Points, in no order, along strands that fork and pass close to each other.
Two points are linked if the straight distance between their rows is under 68.9. Some points are linked to none.
<508>: [ -1  26 -10 -23 -21  -3  12  -5 -13  43  10  -7 -10  35 -33  17 -20  -8
  -1   3]
<394>: [ 18   7  16 -35   2  -3   4  -7  47 -38   6  11   5 -29 -29  21  11  13
  27  -2]
<42>: [-20  29 -19  -8  -8  14   3  16 -23  66   8  -8 -18  45 -31  11 -18  -7
   2   6]
<35>: [ 39 -22  -7 -10   7 -41  17   3 -24 -18   9 -15  11 -19 -11  -3  15  21
 -12  -8]
<456>: [-38  -9 -17  37   7  14   4 -33 -24  13 -10   6   0  -4   9 -16 -23  -9
  -4   8]
<970>: [ 16   3  -5  -8  13 -36  23  14 -34  22   5 -30  42  -3 -33   2  17   7
 -32   5]
<948>: [ -9  17  12  29  26  13 -32   8  31  32  -8 -16 -41  40  30 -37 -27  -6
   4  -9]
<148>: [  6   3   6 -12 -13  12 -40  28 -10  11  -6 -18 -58  31  30  -9  14   6
  -9   6]
<652>: [-14  -8  -8  -3  27 -16 -11 -57 -10  -8  -3  25 -28 -27 -18 -36 -30  -4
  11  -3]
<740>: [ -7 -27 -22   0  12 -14  -7  -4  25  -9 -38  15  43 -15  17 -42 -10   0
 -20 -10]
<876>: [-27   6   5  12   4  -3  15 -30  38 -44   5   6  25 -41   9  13  26  11
   9  11]
<855>: [-35 -23 -35 -26  17  -7  10 -20 -11 -14 -23   8  26   1   9  21 -24  -3
   3 -34]
<318>: [-13   0   0  39  14  52 -28  10  -6   8   1   4 -29  10  32 -17 -45   0
  13 -32]
<823>: [-33   8 -23   6  12  21  -7   2  11  41 -26  -2  11  25  -3 -16 -62 -21
 -11 -14]
<1236>: [-12   3 -27 -14  23  23  -8 -18  20  17 -36  13  12   7  21 -25 -55  -8
 -16 -17]
<715>: [-18   2  18  10   9  44 -10 -19  38   7  -1  18 -29  14 -19  20 -36 -15
  39 -15]
<1118>: [  0 -19  40  12 -12   0 -29  20  49 -15  -9   9  -7 -11  -2 -11  23  -9
  27   2]
<307>: [ -3  19  -9 -11  22 -37   5 -34 -14 -18  11 -32  -6 -41   5  33   6  11
 -39   7]
<1106>: [-23 -18  10  17 -21  -5 -12  27  14   2 -14  -9  45  -1 -11  -4  25 -10
  -9   5]
<342>: [ -7 -15 -26  -8  24  18   3 -20  30   3 -43  30  33 -15  27 -26 -31  10
 -14 -14]
<1022>: [ 30   6  13   6 -35 -18  42  18 -15 -15  31   6  21  26   1  16   0 -27
  14   2]
<636>: [-22  34  23  -1   0  -6  -1 -15  52 -19   4 -18  39 -22 -26  33  14 -16
   1  18]
<349>: [  3  -7  22  -6  10  38 -30  34  14  19  -3  -6 -36  43  12  11 -16  -3
  28 -34]
<219>: [  3  -7   0  17 -19  12  27  36 -31  45   1   9  26  22  -5  -1  25   1
   4  14]
<678>: [ 17 -17   1 -12  36 -28 -14  -2  20 -62   4 -21  10 -42  -7 -10  28  17
 -10   5]
<951>: [-44   2   6  22 -13  27   9 -15   9  19 -16   9  31  17 -14  27 -10 -24
   7   0]
<783>: [ 63  15  10 -36 -20 -36  -4  40   2  -3  28 -10 -29  16 -23 -21  -3  -3
   4   5]
<795>: [ -4 -24 -21 -10   3  36 -24  27 -45  -9 -13   1 -18  17  35 -14 -18   8
  -5 -12]
<641>: [ 51  28  20   0  -7 -31  13  11  -9 -13  34 -36  -1  -3  -6  -7  19  -4
 -31  39]
<13>: [-23 -11 -10  34  20  41  -2  19 -29  46   1  11 -21  13 -17 -12 -29   3
  28 -10]
<756>: [ 16 -29 -28  23   1  -9  50   3 -56  29  12  26   8   7   1 -22   3  12
  11   0]
<551>: [ -2 -12 -23 -44   8  -8  21  14  10 -41  -2  -4  32 -14  20  43  21  30
  -2 -26]
<365>: [ 12  -8  -8 -14  -4 -27   7  16 -36  14   3 -16  14  -9 -23 -16  13  15
  -8   6]
<39>: [-21  -5   3  20 -16   1  -3  33 -26  31  -6  -8  27  13  -2  -9  28  -1
 -11  17]
<774>: [  7 -23  16 -19  -1  -6 -10  12  48 -31  -8   9  30 -19 -45   5  18   0
  29 -17]
<194>: [ -1  11  18  31  35  36 -39   7  16  14   4  -4 -48  30  43 -29 -33   0
  15 -27]
<817>: [ 31   2 -12 -44 -21  28  -4   9  -9 -14   2   6 -36  20  29  21  -9   6
   9  -5]
<243>: [  5  -9  -4 -31  33 -12 -20 -15  28 -25 -20  45   4 -24  27 -47 -25   7
 -19  -1]
<300>: [-14 -24   5  13  30  18 -19  -6  10   2 -17  32 -14  -2   0 -42 -35  -9
  14 -17]
<432>: [-16 -38 -14   5  -5  31  -5   8   6 -26 -23  16  17   1  30  -2   7   5
  10 -15]
<164>: [-15  -3   2 -13  14  40   1 -27  32 -21  -7  32 -23  -8  -9  10 -27  -5
  38 -16]
<213>: [ 14  31  13  17 -38   9   9  -4 -22  28  14  -6 -15  14  12   4  17  -5
 -18  33]
<63>: [ 41  10  23  11 -44 -17  26  25   5 -20  31   8  -9  21   9  10  -1 -26
  26  13]
<347>: [ 11  19  -6  10 -11 -12  31  46 -24  58  17   8  38  17 -29  -4  21 -17
   6  20]
<930>: [-42  11 -14  16  10  25 -17  26  -2  46  -9 -16  -7  43   2 -11 -41 -19
  -2  -9]
<993>: [ 10 -43 -14   9 -24  19  11  12 -24 -15  -9   7  21   4  26   1  29  22
  -2  -6]
<999>: [ 24  -1   5 -30  -5 -11 -37  36 -20   8   6  -5 -55  17   8 -35  18  18
  -4   5]
<703>: [ 10 -13  11  25 -19  37   2 -23  19 -18  -1  27 -30 -20  11  12  10   9
  28  14]
<628>: [  4  20  16   1 -25  29   4 -27  29  -5  12   5 -30  -3   8  35   3   1
  19  20]
<1198>: [ -6 -14   2  37   0  63 -14   5 -17  -1  -4  13 -19   4  22  10 -27   9
  21 -22]
<430>: [  7   8   5 -12   3 -21  11  -2  -3   0   3 -30  44  -4 -36  32  15  -2
 -18   3]
<1064>: [ 27  -3  12  24 -20 -30  50  31 -27 -14  41   3  29  21 -10  -4  24 -22
  14  -1]
<465>: [-40 -10 -15  44  11  -3  12 -40   1   6 -22  10  33 -12  23 -23 -14  -7
 -18   6]
<417>: [ 40  -1  19 -40  -4 -26 -33  47   2   4  11  -6 -37  12 -24 -29  16  13
   1   3]
<747>: [  3 -33 -24  15  17 -26  34 -31 -53  23   6  17   0 -17 -19 -22   2  28
   4 -12]
<447>: [ 33  16  25  -9 -14   0  13 -15  46 -42  16   8 -14 -36  -7  22  25  15
  18  17]
<738>: [ -3 -20  -5  -3   6  33  14 -29  12 -31  -8  33 -14 -15   7  18  -4  15
  29 -14]
<359>: [  2 -17 -19  -1  31 -34  -8  -9 -10 -48  -2 -26  19 -40  15  -4  26  17
 -32   1]
<6>: [-30  10   0  -2 -20   8   2 -19  -8  14  -4  -6  22  12 -12  28   0 -15
  -4   7]
<487>: [ 25  11 -17 -19 -23  43   1   6 -13   5   6  -1 -36  38  14  30 -25  -3
   8  -7]
<866>: [-25 -19  -5  45   6  29   8 -19 -32  22  -5  13 -12  -5  -7 -18 -10   5
  18   5]
<904>: [  6   3 -11  21   5 -34  58  -5 -54  39   9   5  42   7  -9  11  14  -7
 -23 -19]
<775>: [ 34  -4 -10 -44 -19   0   4   1 -11 -26  -1   9  -7   2  12  20   2  14
   7  -3]
<142>: [ -8  34  16 -15   3 -11   9 -11  25  -2   2 -26  51  -8 -32  49  16 -20
 -16   5]
<306>: [  6 -33 -12   2  20 -38   9 -24 -33 -10   2   1  -2 -31 -19 -20   7  28
  -1 -17]
<1037>: [-25 -25 -11   7  -4  -6  -7   5  14 -17 -19   0  43  -5   4  -7   6  -7
  -1  -8]
<986>: [ -8  27  12  -3 -25  10  -4 -27  20   6   8  -6  -3   2  -7  35   7 -10
  -1  20]
<555>: [-12  -3  -6 -18  26 -22 -19 -28  17 -30 -11  16  -1 -30   0 -32 -15  -1
   3  -8]
<356>: [-19   4 -18 -51  -7  26 -21  25  16 -17 -17  -4   7  27  15  28 -25 -18
   6 -17]
<1061>: [ -6 -26  11   2  16  -5 -31  18  -1  -1 -20  23 -17  -4   0 -50 -10  -4
   5  -8]
<934>: [  6  31   6  14 -24  -3  -2 -34 -28  11  18 -19 -27  -6  14   0  19   6
 -26  33]
<878>: [ -7 -11  -6  -1   2  23 -36  35 -30   5  -7 -15 -39  24  43 -24  -7   4
 -14   4]
<28>: [-20  -1  -9   3  24  17 -17 -42  -7   6  -5  21 -38   0 -13 -32 -50  -6
  11 -10]
<503>: [-33  17   2 -11  -4  11  11 -17  47 -36 -10  13  12 -21  14  17  -5   4
  19   6]
<459>: [-13  14  -7   9 -10   7  -7 -43 -10 -18   4  -3 -31 -21  29   5   7   4
  -7  24]
<815>: [ -8  -9 -11   5  -4 -18 -12  33 -31  29   2  -8   5  -7 -15 -31  25  13
  -4  21]
<235>: [ 38  22  -9 -30  17 -48  19 -19 -11 -19  19 -34 -11 -22  -1  30  -4   9
 -32   7]
<659>: [-16 -23   4  13   8 -18 -27  35 -12  11 -13   2  -9  -5   5 -58  10   3
  -4  13]
<909>: [ -6  16  37  54 -24  40  24  -2   2  52   5  14  -8  18  -8  19  22 -19
  11  15]
<582>: [ 34  27  12  -5   0 -16   7   9  -6 -24  15 -44  23 -12  14  24  37   2
 -47  33]
<598>: [-20  16  -3  18  12  23 -22 -25   2  16   4   1 -55  17  -3 -24 -36  -4
   3  -1]
<1117>: [-20  19  17   9   5 -11 -41  21  44  23  -8 -27 -35  46  23 -20  -1 -16
   1   3]
<485>: [-26  -1  11  43   7 -13   6 -38  32 -23   4  -2  33 -39  -5  -3  27  -2
  -8  12]
<826>: [ 16  -1  18 -11 -34   6 -28  31  18 -19  -7 -16 -15   1  31  18  29   4
  -1  13]
<972>: [ 18  31  37  45 -38  17  20  -2   1  34  13   9 -15  10   3   7  26 -15
  -2  31]
<147>: [-43 -23 -23  33  17 -23  18 -45 -15  -9  -3   5  24 -23  18   7   6   4
 -25 -14]
<541>: [  8   5  -1  13 -11  59  -6   2 -14  18   7  -1 -33  22   8  30 -30   0
  11 -14]
<100>: [  6 -34 -21   0 -16  25   4  23 -50   6 -15   3   5  18  21  -3   4  16
  -2  -3]
<468>: [ 13 -10  19 -11  22 -22 -36   7  41 -57  -5  -3   7 -36 -15 -28  18   1
  -3   9]
<1143>: [-26  19   2 -12  12  32   1 -19  56 -27 -12  26 -19 -10  16   9 -29  -8
  23   0]
<469>: [ 10  11   1  30   5 -38  47 -20 -41  20  14  -1  26 -14  -5  18  20   3
 -44 -15]
<1141>: [ -4  23  12  24   2 -22  27 -39 -24  18   8 -12  30 -24  -5  23  28  -2
 -32   4]
<1026>: [ 51  30  23   4 -19 -30  15 -11   7 -11  34 -21 -21 -13 -15  -3   3  -5
  -8  27]
<1200>: [-25  12  31  46 -19  34  15 -23  16  30  -4  20  13  -1 -26  26  12 -18
  15  11]
<525>: [ -8 -28 -24 -40  25  -2 -13  -1 -15 -45 -19  26  14  -3  35 -16  -9   8
  -9 -21]
<302>: [  4   1  29 -10  17 -30 -45  16  33 -23  -6 -17  -1 -20 -30 -44   7  -8
  -9   8]
<1119>: [ 42  23  21  -1  -7 -21   8 -30  27 -19  23 -12 -20 -34 -28  11   7   9
  10  27]
<146>: [ 21  33 -13 -34 -17 -29  18 -19 -16  17  22 -20  -2  14 -12  30 -18  -6
 -14   1]
<156>: [ -7 -31 -27 -23  23 -33 -13  -1  -8 -46 -12  -3  26 -26  27 -25  11  15
 -20 -16]
<602>: [ -5  10   0 -15 -28   8 -16  18   3 -25  -2 -22  15  -3  32  30  28   3
 -17  19]
<1258>: [ -6 -17  18  15  42  13 -20   0  29  35 -19  38 -14   6 -10 -51 -49  -6
  16 -24]
<352>: [  6  13  21 -10 -19 -18 -16  44  17  40   6 -17  -6  10 -43  -5  17  -1
  13  14]
<1006>: [ -9  25   4  11  16 -24  14 -40   3  -9  11 -18  19 -38  -7  38  23   1
 -30   6]
<1105>: [-38 -35 -38   0  26 -21  19 -27  -8 -24 -12   8  21 -18  26  12  -1  13
 -19 -34]
<383>: [ 28   4   7  31 -12 -24  40  45 -17  18  29  12  46   9 -21 -23  36 -13
   5  17]
<895>: [ 25 -31  26  -7 -15 -10  -8  35  26   1  -7  10  17  -4 -46  -6  25   8
  31 -11]
<1032>: [  1  20   3 -13  -4  -7  -5   8  13 -42   4 -36  30 -25  14  28  35   6
 -29  21]
<512>: [ -6   8   1 -51  -7  14 -36  36  25  -5 -13  -8 -24  43   6  24 -11 -16
   7 -19]
<731>: [-19  18  22  -3  -7 -15 -37  27  27  37   4 -22 -35  32 -16  -8  13  -4
  15  11]
<408>: [ 11 -24 -24 -41   1   7   5  -5 -19 -38 -11  20  -7 -11  26   9  10  19
   7 -15]
<1017>: [-13   8 -25  20  12  26  11  22 -35  72  12   8 -22  21 -22  -4 -18   1
  23  11]
<540>: [ 18  -7  28 -17  -8 -22 -12  46  20  11  -2 -13  13  -3 -50 -11  19   0
  14   5]
<711>: [ 29  42  -1 -19   1 -42  38 -28 -12  -4  32 -16  -4  -5   1  43 -14 -15
 -21   1]
<1053>: [-11  22   2   8  -5  33 -11 -34  16  16   6   7 -51  20 -28  17 -28  -5
  21  -4]
<1129>: [-28  -2 -32 -51   7   8  -8  -2  -2 -20 -21   0  18  13  17  20 -27 -11
   3 -20]
<139>: [ 51  -9 -12 -29 -13 -28  22   8 -20 -20   9  -4   5   1   9   4  -3  11
   4  -7]
<241>: [ 11 -27 -25   7  -4 -23  59   8 -49  31  10  14  39  17  -7   3   6   8
  -5 -21]

A fork is a point with three links, a tip a point with one. Leave the first point through the second and follow the links. Name the first fork or tip that comes.
<540>; <352> -> <775>
<432>; <993> -> <783>
<711>; <146> -> <512>
<1006>; <1141> -> <35>
<783>; <417> -> <1037>
<817>; <487> -> <826>
<1200>; <951> -> <164>
<738>; <703> -> <459>

Follow the links from the first point to the second, and from the first to the third. Name the last point that the two ways share.
<1119>; <1061>; <142> -> <365>
<1006>; <156>; <63> -> <35>
<738>; <318>; <711> -> <35>
<895>; <342>; <100> -> <1037>
<300>; <447>; <636> -> <365>
<795>; <1258>; <139> -> <815>
<487>; <148>; <342> -> <1037>
<999>; <300>; <142> -> <815>

Name the points in between on the shortest way along the links from the first point to the second, in order.
<795>; <408> -> <100> > <993> > <432> > <1037> > <1106> > <39> > <815> > <365> > <35> > <139> > <775>
<703>; <1061> -> <738> > <164> > <715> > <1053> > <598> > <28> > <300>
<63>; <485> -> <1022> > <1064> > <383> > <347> > <219> > <39> > <815> > <659> > <1061> > <300> > <28> > <598> > <1053> > <715> > <164> > <1143> > <503> > <876>
